Each scene shows the same named points in several views. A view is turned or mirrored, and shifted as a whole, has a little noise and may leave points out.
In the rows, zero is written as 128.

Scene 1
View 1
Kis: [114 127 101 155 145 127 113 180 119 109 132 120 143 117 163 162 122  96
 129 113 100  82 107 121 145 137  96 140 123 113 154 134 138 109 106  66
 127 102]
dokes: [110 130 110 142 140 106 111 145 109 121 129 110 124 117 153 145 131 132
 129 141 106 122 126 127 127 139 102 138 124 127 146 128 138 130 130  96
 148  99]
Simeg: [119 128 121  87 122  79  88 119 116 153 118  86  93 134 110 178 130 159
 159 142 126 161  87 133 132  98  60 158 105 125 187 115 130  84 142 133
 126 124]
Niva: [118 127 101 149 144 118 104 153 106 100 147 112 112 128 126 148 124 119
 138 134 118 117 112 144 115 122  96 132 110 116 147 140 144 112 128  89
 145 118]
bupu: [114 132  89 144 142 116 112 147 111 118 134 111 115 127 134 149 119 128
 144 134 114 120  97 151 116 127  89 130 105 115 161 134 141 107 132  90
 139 124]
bidu: [113 129 102 141 137 107 105 136 105 115 135 105 108 127 131 147 125 135
 138 145 117 130 115 144 115 126  95 133 115 122 154 132 140 120 138 102
 148 117]
tov: [112 133  96  97 128  96 101 138 125 160 112  98 108 130 131 172 123 146
 159 132 119 142  72 143 135 114  62 151  99 115 197 116 129  79 138 113
 118 130]
Lefa: [122 126 118 112 130  93  89 132 108 125 133  93 102 135 113 168 127 143
 144 138 124 143 100 132 126 103  76 152 113 124 168 125 139  95 134 116
 134 119]
sekat: [118 124 126 124 133  92  93 132 104 118 135  98 106 129 127 159 131 141
 134 146 117 137 125 121 127 114  94 148 122 129 149 127 139 120 132 111
 147 104]
tidu: [120 127  85 124 137 110  97 141 113 121 139  98  95 139 103 163 118 131
 161 133 131 136  73 162 113 101  64 139  91 111 177 135 140  80 138  99
 130 143]
tole: [116 129 107 149 141 114 107 148 106 110 141 111 118 124 140 148 129 125
 133 138 109 116 119 136 123 130 100 135 116 123 149 136 140 125 128  94
 146 108]
bis: [118 121 119 152 143 112  98 151 103  94 146 109 118 128 130 152 128 118
 129 136 113 117 127 125 123 120 101 139 123 123 139 138 143 122 122  91
 148 104]
fazuf: [116 129 108 127 137 101 101 138 110 123 131 104 110 128 129 157 129 136
 141 140 117 133 106 135 126 118  88 143 113 124 161 130 138 112 133 104
 140 118]
Gav: [106 132 136 120 129  84 104 128 107 144 111 101 129 113 171 153 141 153
 120 150  98 134 149 102 146 145 112 148 143 140 148 118 127 151 133 120
 150  78]
View 2
Niva: [106 121 151 109 132 144  96 121 101 138 137 119 138 140 117 123 143 141
 126 106  93 132 110 146 110 135 138 122 114 122 141 116 146 132 132 121
 124 126]
tole: [106 127 154  98 120 145  99 124 102 130 130 111 130 138 117 120 144 132
 122 124 101 134 112 138 106 134 138 134 100 123 142 122 147 128 138 119
 128 127]
dokes: [107 130 154  89 115 145 103 130 100 119 128 103 121 132 119 112 145 121
 121 134 103 135 119 130  98 131 137 143  93 122 139 122 148 131 142 118
 132 128]
fazuf: [110 130 147 108 140 149 110 117 105 124 131 122 128 142 142 120 142 111
 140 123  92 118 110 145 104 134 145 129 101 132 138 122 150 128 132 129
 135 122]
tidu: [117 125 130 130 165 154 119 111 116 136 143 141 148 155 149 133 146 124
 165  91  77 105 101 162 118 135 146 112 130 139 128 105 146 138 115 148
 139 112]
bis: [ 93 125 157 101 125 148  93 118  98 133 132 114 132 133 117 117 134 131
 112 125 107 136 110 144 107 140 138 122 107 123 146 132 149 121 142 110
 121 133]
sekat: [107 129 158 106 137 146 104 111  99 123 128 121 122 138 151 119 133 101
 131 139 100 122 102 148 105 137 147 130  90 137 146 142 150 118 137 126
 133 129]
Gav: [108 143 164  70  99 142 106 132  91  97 114  83  99 118 132  98 141  78
 108 177 112 135 121 117  84 132 143 163  59 121 144 144 151 120 158 109
 141 135]
Kis: [ 89 134 129  99 120 165 111 131 109 118 141  88 132 117  87  97 163 139
 107 112 106 143 140 141 104 156 128 128 135 114 132  90 154 119 140  96
 130 133]
bupu: [112 126 142 107 132 149 109 125 108 134 136 117 139 146 119 122 152 134
 140 106  90 127 115 142 108 133 138 131 113 125 133 102 147 139 129 129
 133 119]
tov: [123 141 114 120 165 162 143 121 120 109 136 122 130 141 164 118 156  84
 175 115  78  99 115 154 105 138 147 135 116 148 122  98 150 135 119 147
 164 112]
View 3
bupu: [ 84  89 114 108 101 132 126 120 140 121 115 115 138 131 151 137 129 131
 147 117 126 139 106 119 105 120 139 127 137 130 116 111 123 113 115 133
 123 137]
Gav: [115 153 127 170 126 116 154 158 111 166  85 112 114 111 137 150 171 132
 133 145 142 127 137 122  93 120 148 108 133 105 137  99 152 155 125 149
 107 156]
sekat: [ 95 135 132 144 117 127 142 137 128 118 115 116 140 128 137 134 161 138
 147 120 140 136 118 133 108 125 152 111 158 104 130 108 131 159 131 157
 114 130]
Kis: [112  96 124 108  86 137 134 138 150 127 116 101 123 143 141 152 143 160
 139 120 144 143 114 128  60 129 129 116 124 162 118 102 155  94 119 123
 143 146]
Lefa: [ 92 118 127 121 112 129 140 126 132  98 120 126 160 118 135 128 147 137
 138 102 125 133 104 137 108 135 159 121 170 100 140 112 121 157 128 159
 102 122]
tidu: [ 73  84 118  95 102 133 123 107 147  87 133 127 168 129 144 121 126 128
 145  92 119 137  88 130 126 129 153 132 168 109 126 122 106 135 123 149
 109 116]
bis: [ 98 124 132 139 107 135 131 130 143 112 125 105 122 148 147 138 161 153
 161 115 150 145 122 131  92 120 139 107 147 127 111 111 136 138 133 143
 135 132]
Simeg: [ 86 117 116 113 119 118 146 125 124 102 111 140 181  96 129 125 135 124
 120 100 105 123  92 138 123 140 169 128 180  80 160 111 117 166 124 167
  80 124]
bidu: [ 85 112 122 134 111 130 130 126 138 121 116 113 131 136 151 132 148 131
 157 119 135 140 115 122 115 115 143 116 144 111 115 115 120 139 126 144
 122 131]
tov: [ 91  88 106  87 103 123 143 125 131 112 101 140 181  87 131 131 115 122
 110 106  95 120  84 133 108 143 162 140 162 106 159 105 122 130 114 149
  84 136]
Niva: [ 85 106 128 123 104 137 125 121 146 112 127 109 131 147 152 132 146 141
 162 110 143 146 114 128 104 118 137 116 145 127 108 118 125 129 125 138
 133 129]
View 4
dokes: [119 117 116 122 113 118 147 137 117 141 128 126 141 116 131 115 134  95
  87 109 134 121 132 133 124 138 127 117 156 147 128 154 147 130 131 129
 119 128]
bupu: [136 117 130 115 125  99 127 123 117 137 118 142 129 125 141 103 144  99
  75 136 144 117 125 128 122 134 125 117 152 140 121 137 147 142 111 115
 130 148]
tole: [119 111 119 114 116 109 142 129 118 145 121 138 129 120 131 109 138 100
  83 119 140 121 132 131 128 140 128 119 155 145 130 147 142 131 121 122
 120 134]
Lefa: [135 105 124 125 127  66 128 139  89 135 119 145 131 123 152 123 121 110
  80 106 174 126 122 140 142 114 111 125 127 153 103 141 152 149 123 123
 119 163]
tidu: [150 111 139 113 141  63 105 118 101 129 110 158 121 130 152 103 138 109
  65 149 169 120 120 135 134 117 114 122 134 139 104 123 153 161 100 104
 132 174]
Gav: [112 125 104 143 109 118 161 161 101 137 141  99 167 101 132 134 122  82
 105  62 135 125 130 139 131 131 119 118 150 165 120 171 154 129 156 157
 112 121]
bis: [110 106 112 105 104 106 152 130 113 151 118 148 119 124 130 115 129 112
  81 114 148 125 137 132 131 139 127 122 149 143 134 152 134 122 121 123
 116 132]
bidu: [129 121 124 113 124  98 133 129 117 149 124 130 130 115 136 109 136  96
  83 121 148 129 129 135 129 136 122 125 146 150 126 146 140 141 122 122
 119 144]
tov: [159 109 143 144 142  65 108 135  85 105 121 141 160 128 163 112 131  95
  72 120 162 109 115 143 127 106 106 114 139 144  79 128 171 166 117 118
 135 164]
fazuf: [132 113 122 121 125  88 130 135 105 135 123 136 135 119 143 115 131  99
  81 115 158 125 127 135 134 123 118 121 142 150 115 146 147 143 122 123
 122 148]
Kis: [115  93 122 117  93 135 161 120 119 124 114 166 141 146 128 104 144 114
  70 123 122  92 135 120 112 140 131  97 168 114 114 148 157 115 113 120
 131 112]
Simeg: [152 109 131 142 146  46 111 147  71 118 124 136 150 117 165 126 118 100
  83 100 183 127 114 148 144  97 100 126 121 162  84 134 164 168 127 128
 124 178]
sekat: [120 112 112 122 119  86 141 143  99 146 126 130 130 112 139 126 120 104
  88  95 161 136 128 140 140 126 116 128 134 157 122 151 145 137 133 134
 112 147]
View 5
dokes: [133  98 115 134 129 128 106 165 156 147 120 121 125 113 147 141 114 131
 143 159 118 115 144 129 126 121  97 121 121 112 124 124 157 168 140 125
 104 119]
tov: [139 115 112 145 129 111 149 164 159 192  99 138 113 133 101 118 138  97
 136 121 123 123 186 131  96  79  64 125 160 132 140 135 125 178 100 114
 122 101]
Lefa: [129 125 110 125 130 116 125 153 159 180 104 132 148 120 115 116 133 103
 143 130 125 121 174 136 107  99  80 124 131 123 156 132 142 158 107 120
 101 119]
bidu: [129 114 111 128 130 125 115 178 154 150 123 121 134 114 132 138 128 120
 131 146 119 113 153 128 118 114 104 134 120 116 139 131 151 170 122 123
 101 121]
fazuf: [129 115 111 130 129 119 119 166 157 163 113 126 134 118 126 129 128 116
 138 140 121 114 160 131 114 106  93 128 129 118 143 130 146 164 117 121
 104 120]
tole: [126 103 119 124 130 130 115 168 157 150 121 121 131 116 136 143 122 130
 139 154 119 112 139 132 125 116 110 134 118 115 137 133 151 162 131 122
 103 124]
tidu: [124 127 111 127 122 117 152 174 150 182 116 126 133 132  91 129 147 105
 124 113 123 118 166 129 103  84 109 152 137 124 164 150 122 161  93 110
 109 121]
bis: [124 107 124 118 128 130 112 154 158 150 118 121 144 116 137 138 120 131
 149 153 118 116 133 138 132 117 116 132 107 111 145 135 154 149 132 125
  95 131]
Niva: [124 109 120 120 125 130 126 169 155 152 125 118 135 121 123 145 124 130
 137 143 118 113 137 132 125 108 123 143 113 114 142 140 144 157 122 118
 101 127]
Kis: [138  75 146 131 124 136 144 136 161 157 113 125  96 131 132 158 105 151
 159 154 110 122 112 140 144 103 125 131 127 117 114 143 138 149 150 116
 116 124]
Simeg: [133 132 103 140 135 104 135 160 161 193  95 142 141 122 106 102 142  82
 137 116 125 122 203 136  90  90  50 114 148 131 159 127 138 173  92 117
 107 107]
View 6
bidu: [163 146 103 122 118 123 114 131 113 153  91 115 132 112 119 119 126 156
 127 133 113 106 119 128 120 126 134 135  85 121 138 128 135 150 116 143
 124 119]
bupu: [152 150 102 128 122 130 125 138 116 147  91 114 137 118 127 117 118 151
 125 121 114 128 120 135 115 132 143 138  88 119 136 125 132 155 125 138
 126 119]
dokes: [154 139 108 114 111 130 123 128 114 153  92 108 142 109 125 120 125 133
 114 130 118 106 115 125 119 125 119 134  92 130 134 129 139 151 117 150
 135 127]
tov: [148 118  87 130 119 135 120 150 114 203  73 106  93  88 141 112  97 168
 135 109 109 156 107 116 107 116 149 143 110 113 126  97 124 162 121 138
 150 135]
fazuf: [162 140  96 127 114 119 115 138 117 170  86 113 118 111 120 119 115 154
 132 125 113 114 117 128 119 120 138 134  95 121 140 119 137 153 114 142
 132 120]
sekat: [171 141  91 125 104 104 107 138 122 177  86 111 112 113 111 124 118 148
 139 135 112  89 115 124 123 113 121 129  97 115 147 120 144 146 104 150
 128 116]
Simeg: [165 119  78 135 108 116 102 148 116 222  68 107  71  81 131 112  93 181
 153 120 110 130 108 111 108 103 148 135 110 108 135  94 127 154 105 141
 143 130]
Niva: [160 160 100 129 121 121 122 139 122 138  96 120 141 131 116 123 125 148
 131 125 115 118 121 143 121 136 139 137  86 116 145 131 141 151 121 139
 117 111]
Gav: [164 119 105  97  86 113 113 123 118 187  84  92 134  96 115 133 126 111
 106 142 124  62 106 110 131 100  79 117 102 142 137 131 153 146  93 172
 148 130]
bis: [165 158  99 126 113 108 121 143 128 144 101 115 143 135 109 129 125 132
 131 130 117  98 120 143 127 129 121 129  91 116 151 129 149 147 109 148
 118 113]
tole: [160 152 104 121 112 118 122 136 121 146  95 113 144 124 116 125 127 137
 121 131 115 103 118 136 123 128 126 132  88 125 144 129 143 148 117 147
 121 118]
Lefa: [167 135  84 136 114 109 107 148 120 188  84 113  98 108 121 120 104 164
 149 122 113 118 114 127 116 117 141 135 104 107 145 106 135 150 106 144
 129 120]
Kis: [135 149 107 123 109 121 157 161 137 133 108 105 165 146 133 132 120  85
 106  98 120 155 112 148 123 142 122 135 113 120 142 109 156 160 125 154
 143 126]

Which points are out of place in each view (at most two, in the order of its rows)? Write - if all are in place.
view 1 -> -
view 2 -> Gav
view 3 -> bupu, tov
view 4 -> -
view 5 -> -
view 6 -> dokes, Kis

Scene 2
View 1
zosud: [151 130 170 126 117 140 107  55 169 124 108 113 148 116 163 145 159 144
  97 100 138 127 109 115 119 102  93 152 163 122 122 122 172 109 108 157
 150 148]
Reko: [108  83 161 142 130 103 100  95 151 115  92 122 180 128 123 120 108 154
 119 146 115 136  65 114 139 159 113 151 108 123  95 131 134 146 121 146
 120 103]
buzam: [ 95  91 164 160 143  91  61 122 174  78  85 110 172  72 156 127 138 168
  89 151  86 153  67 109 160 149 125 150 127 109 110 135 142 148 114 144
 156 117]
lef: [139  82 189 160 169  97 106  90 103 134  69  90 125 142 152 117 159 129
 128 127  92 138  92 102 132 134 135 131 130 128  81 119 111 137 118 115
 138 129]
Gugil: [151  95 164 111 135 139 149  68 126 161  96 121 141 173 116 121 119 119
 145 121 136 119 100 109 117 137 115 142 132 142 106 125 133 129 118 142
 117 111]
Tob: [133  98 173 138 130 111 118  74 136 133  94 112 152 143 132 127 133 134
 125 120 119 130  87 112 124 135 111 146 125 130  98 125 141 129 118 139
 132 120]
Mifog: [121 111 150 126 104 122 113  74 172 117 114 132 181 121 131 139 111 149
 110 122 141 131  78 119 133 140  90 157 124 120 119 126 162 131 119 162
 130 109]
zedan: [138 121 150 107 105 144 114  76 181 119 114 137 167 111 137 147 124 146
 102 120 146 123 104 114 127 134 102 157 151 112 140 136 172 122 108 164
 143 115]
Vebeb: [120  79 173 151 148  97 111  87 127 127  88 106 163 149 126 119 125 145
 133 132 107 138  70 116 134 146 116 141 106 134  81 119 124 140 123 130
 118 115]
levut: [136  81 164 119 147 121 129  98 122 146  82 117 140 158 118 117 120 125
 147 145 117 132  89 102 130 156 132 139 125 133 101 134 115 140 120 133
 123  97]
bot: [112  74 171 149 157  93 102 107 125 120  75 106 151 129 128 115 131 142
 128 154  91 142  75 104 144 160 136 138 117 127  91 127 117 148 121 127
 128 103]
suti: [125 101 151 119 118 125 115  90 171 121 102 132 168 119 125 131 112 149
 117 137 131 130  87 112 137 149 111 152 132 119 128 138 150 138 114 154
 137 101]
Das: [146 120 167 137 120 126 109  55 153 129 103 112 152 130 153 141 150 138
 107  97 133 126 101 115 119 110  96 149 146 126 115 118 160 116 117 149
 142 142]
dafo: [120  91 164 138 135 107  99  97 150 116  90 120 164 116 136 128 127 146
 115 140 113 132  79 111 144 155 126 148 124 123 112 136 138 140 119 144
 133 110]
Lur: [109  87 167 154 157  98  63 134 171  78  74 109 155  64 160 123 150 163
  90 161  83 153  82 100 160 155 147 147 146 101 123 141 136 144 112 135
 163 109]
Siku: [115 105 161 143 110 113  98  70 161 116 106 120 180 122 133 137 120 155
 111 122 128 132  77 117 135 132  96 152 125 125 106 125 156 129 121 155
 132 125]
befu: [118 102 160 135 118 115 100  80 163 113 105 120 177 118 137 135 120 150
 110 125 124 133  77 110 134 146 105 152 127 120 115 126 156 131 119 149
 136 119]
rozik: [139  90 158 113 136 132 126  92 144 133  93 126 141 138 126 124 121 129
 130 139 125 128  99 105 130 154 127 148 139 122 117 134 131 141 113 142
 132  96]
gel: [141  83 175 137 157 113 123  92 114 138  71 104 131 152 134 113 139 125
 142 140 106 132  96 100 129 144 137 135 127 130 101 128 112 141 118 126
 128 114]
View 2
zedan: [163 109 110 107 113 161 139 139 113 139 144 135 107 142 146 158 114 135
 160  71 171 124 123 115 125 112 127  86 136 143 164 120 151 164  70 110
 133 102]
buzam: [156 106 103 158 101 131 141 139 122 136 191 118  87 114 159 120 144  97
 140  67 186 137 168 132 120 131  87 147 162 111 118 148 142 137 100 124
 178  88]
dafo: [155 114 107 133 106 150 140 139 118 140 164 116 111 119 143 127 130 108
 136  91 180 142 154 123 127 125  94 134 147 134 131 136 136 135  83 115
 153 106]
zosud: [169 111 112 123 124 137 130 131 105 106 110 169 105 135 158 183 113 112
 165  81 154 142 117 111 133 112 139  86 125 137 162 114 134 160  97  97
 115 118]
rozik: [158 129 125 108 113 162 144 133 126 145 148 102 127 120 122 128 115 122
 130 108 170 142 154 104 133 123 101 123 127 157 141 127 138 137  67 112
 133 124]
Siku: [162 107  89 138 101 153 138 146 103 128 142 137 110 127 144 137 120 104
 154  76 186 142 139 138 131 122 103 119 153 137 140 132 144 149  84 121
 142 107]
Lur: [154 114 128 150 126 105 143 115 138 141 211 106  66 123 170 132 149 103
 143  66 157 127 179 106 115 130 102 144 156  91 119 140 135 144 110 111
 180  86]
suti: [158 118 105 115 108 166 140 145 119 148 155 112 112 132 132 134 119 121
 145  85 179 136 141 121 128 119 105 111 142 145 149 125 151 149  70 113
 146 106]
levut: [152 130 122 116 105 162 145 134 125 142 141  93 141 109 109 110 120 113
 116 130 176 153 163 109 139 124  85 146 127 161 130 136 127 121  70 115
 131 134]
befu: [161 107  96 131  99 156 140 142 110 133 150 130 106 126 143 139 124 111
 152  78 181 143 142 129 126 122 106 116 142 139 142 130 146 149  77 118
 147 105]
Mifog: [160 104  87 123  99 171 137 148 101 136 142 133 113 135 138 143 112 115
 161  73 189 134 126 138 121 114 109 108 144 148 149 128 153 154  70 118
 142 107]
Reko: [158 112  92 137  91 162 142 147 106 145 162 116 117 118 131 112 130 100
 138  88 196 145 159 134 127 129  83 140 154 141 128 143 142 133  78 129
 160 106]
Das: [165 111 105 126 118 139 136 132 103 104 109 157 116 127 152 167 109 107
 159  91 161 148 130 116 137 118 125 103 128 138 152 122 132 144  93 105
 112 124]
Gugil: [156 127 117 100 105 173 141 137 117 129 108 111 156 115 106 132 108 113
 126 131 171 152 142 109 144 120 103 122 115 172 145 126 127 129  62 110
 106 147]
lef: [155 127 130 141 119 119 146 121 122 103 132 120 124  91 140 128 130  80
 121 134 151 161 176 103 150 136  93 159 126 135 112 140 101 108 109 110
 130 141]
Tob: [157 118 107 130 105 151 144 139 109 117 127 129 128 116 130 133 116 102
 143 108 174 154 146 119 139 126  99 127 136 149 132 132 129 131  81 117
 130 124]
View 3
buzam: [ 80 100 114 121 136 140  99 148 146 139 122 129 190 139 185 140 109 115
 145 137 131 151 157 136 169 168 148 147  85 114 113 165 158 131 148 162
  75 150]
bot: [ 94  99 100 121 137  97 119 104 140 132 112 132 165 127 136 131 119  79
 108 147 133 129 144 162 155 148 119 163  98 120 116 181 166 100 140 127
 124 146]
levut: [126 103 106 124 138  95 124 102 118 138 123 139 142 123 102 118 128 100
 106 138 139 121 141 147 140 125 114 165 118 124 128 180 168 101 133 111
 159 128]
gel: [114 107 118 128 141  96 104 101 123 131 126 145 146 118  99 129 123  78
  95 144 138 117 128 152 154 128 108 155 115 119 118 170 163  96 141 118
 152 136]
Mifog: [130 109 112 129 143 132 114 132 108 143 135 127 143 150 118 123 139 168
 145 103 140 142 153 105 148 173 147 151 133 135 115 165 142 140 130 122
 122 124]
befu: [124 109 121 127 143 135  93 140 112 147 144 136 158 131 117 131 117 136
 135 117 137 141 141 115 155 156 142 146 123 125 117 158 154 136 139 134
 121 131]
Lur: [ 87 105 120 115 134 138  90 158 141 141 134 135 199 125 175 147  91  88
 143 147 126 149 148 142 161 142 146 146  85 107 122 160 169 127 151 170
  77 141]
Vebeb: [ 96 101 106 135 138  95 112  93 128 136 110 128 149 135 124 125 143 115
 100 125 131 124 146 147 159 164 118 158 116 122 104 180 148 103 135 114
 135 142]
zedan: [149 119 124 128 148 149  95 142  93 151 161 137 141 136 106 125 123 161
 154 105 141 142 141 100 146 155 152 138 136 132 120 153 146 152 139 132
 125 121]
zosud: [134 123 152 148 157 147  62 133  90 149 166 146 141 127  91 126 125 152
 133  97 136 125 117  87 174 164 136 124 151 125  92 142 127 146 154 136
 130 130]
Das: [127 120 140 140 152 127  70 120  98 147 148 139 140 129  90 124 134 146
 123 106 141 125 122 100 171 164 131 133 146 126  97 149 128 135 143 128
 137 139]
Reko: [107 101  96 124 137 112 127 119 131 137 108 120 153 149 140 126 130 136
 127 123 136 139 162 140 146 170 135 166 105 124 118 175 151 113 126 125
 117 137]
dafo: [110 106 104 126 136 116 112 125 120 136 124 133 156 134 136 130 122 125
 130 126 137 136 148 137 149 158 137 156 110 123 120 171 154 120 137 135
 118 137]
rozik: [142 109 111 121 143 118 114 120 104 141 142 144 140 127  97 124 121 116
 121 133 145 134 142 133 136 129 130 158 120 124 130 167 164 118 136 118
 147 121]
Siku: [118 103 102 134 140 119 125 112 114 145 123 121 142 157 124 123 144 171
 140 104 138 144 159 116 155 186 145 161 127 134 106 170 140 133 127 118
 122 134]
View 4
Lur: [120 145 106 183 148 169  95 109 116 126  92 114 119  76 169 148 185 143
  96 121  98  85 113 128 131 146 134 138 116 130 170 166 127  94 183 146
 130  97]
Das: [143 125 121 104 122 109 129 140 106 140 118 135 128 136  95 140 128 108
  88  91 186  84 127 106  94 115 102 156 176  98 130 146 153  88 166 136
 148 152]
suti: [122 121 128 122 141 120 136 122 131 138 117 126 143 109 110 146 152 144
 125 114 150  68 122 131 112 130 111 145 136 116 125 162 124 107 169 126
 152 109]
Reko: [119 136 152 122 139 145 132 121 134 124 111 117 135 103 124 136 165 156
 137 112 138  85 130 153  88 134 105 155 131 106 137 139 138 107 158 141
 148 106]
Mifog: [126 126 128 120 138 120 138 119 124 144 121 132 135 109  93 147 151 131
 123 104 165  60 126 126  96 124 106 158 146 101 120 157 135  92 177 126
 160 124]
befu: [127 132 129 129 140 134 127 122 122 137 112 126 132 104 114 141 155 132
 116 104 150  75 125 128 101 129 110 151 141 106 132 154 136  95 175 134
 148 118]
Tob: [131 128 135 113 127 119 121 129 114 126 108 123 136 133 124 135 136 141
 108 102 158 102 135 127 102 129 105 146 153 116 142 139 147 110 151 142
 134 133]
gel: [128 123 141 112 121 127 115 133 119 107  93 117 137 147 145 135 128 171
 108 112 142 130 134 137 117 130 109 139 155 135 164 142 134 131 130 152
 114 133]
zosud: [146 118  91 128 128 108 113 134  95 154 116 140 127 129 103 151 130  94
  70  97 177  71 115  94 119 113 114 148 173 110 134 165 147  80 184 127
 143 148]
zedan: [129 114  97 126 138  99 133 121 120 152 120 137 135 110  95 157 140 116
 106 109 168  54 114 111 120 123 116 144 153 112 120 180 128  93 185 124
 154 123]
lef: [128 138 141 119 115 142  96 132 105 102  89 111 129 148 162 125 138 155
  84 106 137 146 137 127 107 135 114 141 159 136 181 127 149 116 135 161
 113 143]
bot: [116 140 155 128 128 154 115 124 126 107  97 114 134 125 156 131 158 173
 118 113 121 121 134 151 104 137 115 142 132 129 167 132 139 119 143 151
 128 115]
levut: [119 118 148 103 131 111 131 127 132 108 100 116 142 147 131 129 128 175
 126 110 148 116 130 144 112 131 115 138 149 134 152 149 127 138 133 144
 124 118]
buzam: [118 153 122 173 149 177 101 109 121 135  96 116 123  72 159 140 196 139
 102 113 109  78 120 131 109 144 124 147 116 109 163 153 133  83 189 147
 146 101]
Gugil: [128 107 142  84 120  89 139 136 125 119 115 125 141 163 107 136 108 159
 117 106 174 102 135 135 111 122 101 138 172 123 134 150 137 132 133 133
 129 138]
dafo: [124 132 136 133 138 137 122 120 126 124 105 123 134 110 131 136 159 150
 117 112 134  92 125 135 103 135 112 149 135 116 146 150 134 105 160 139
 143 115]
Vebeb: [127 139 162 109 121 147 124 130 123 112 104 117 142 131 133 124 148 156
 123 104 144 114 139 147  89 130  98 156 145 111 154 123 149 107 143 147
 137 125]
rozik: [121 113 129 112 136 105 131 125 127 123 110 125 137 135 119 140 130 165
 119 116 152  89 124 137 122 128 114 136 152 132 142 163 121 130 151 136
 130 116]

Which points are out of place in each view (at most two, in the order of its rows)? Write - if all are in place.
view 1 -> -
view 2 -> buzam
view 3 -> befu, Siku
view 4 -> Das
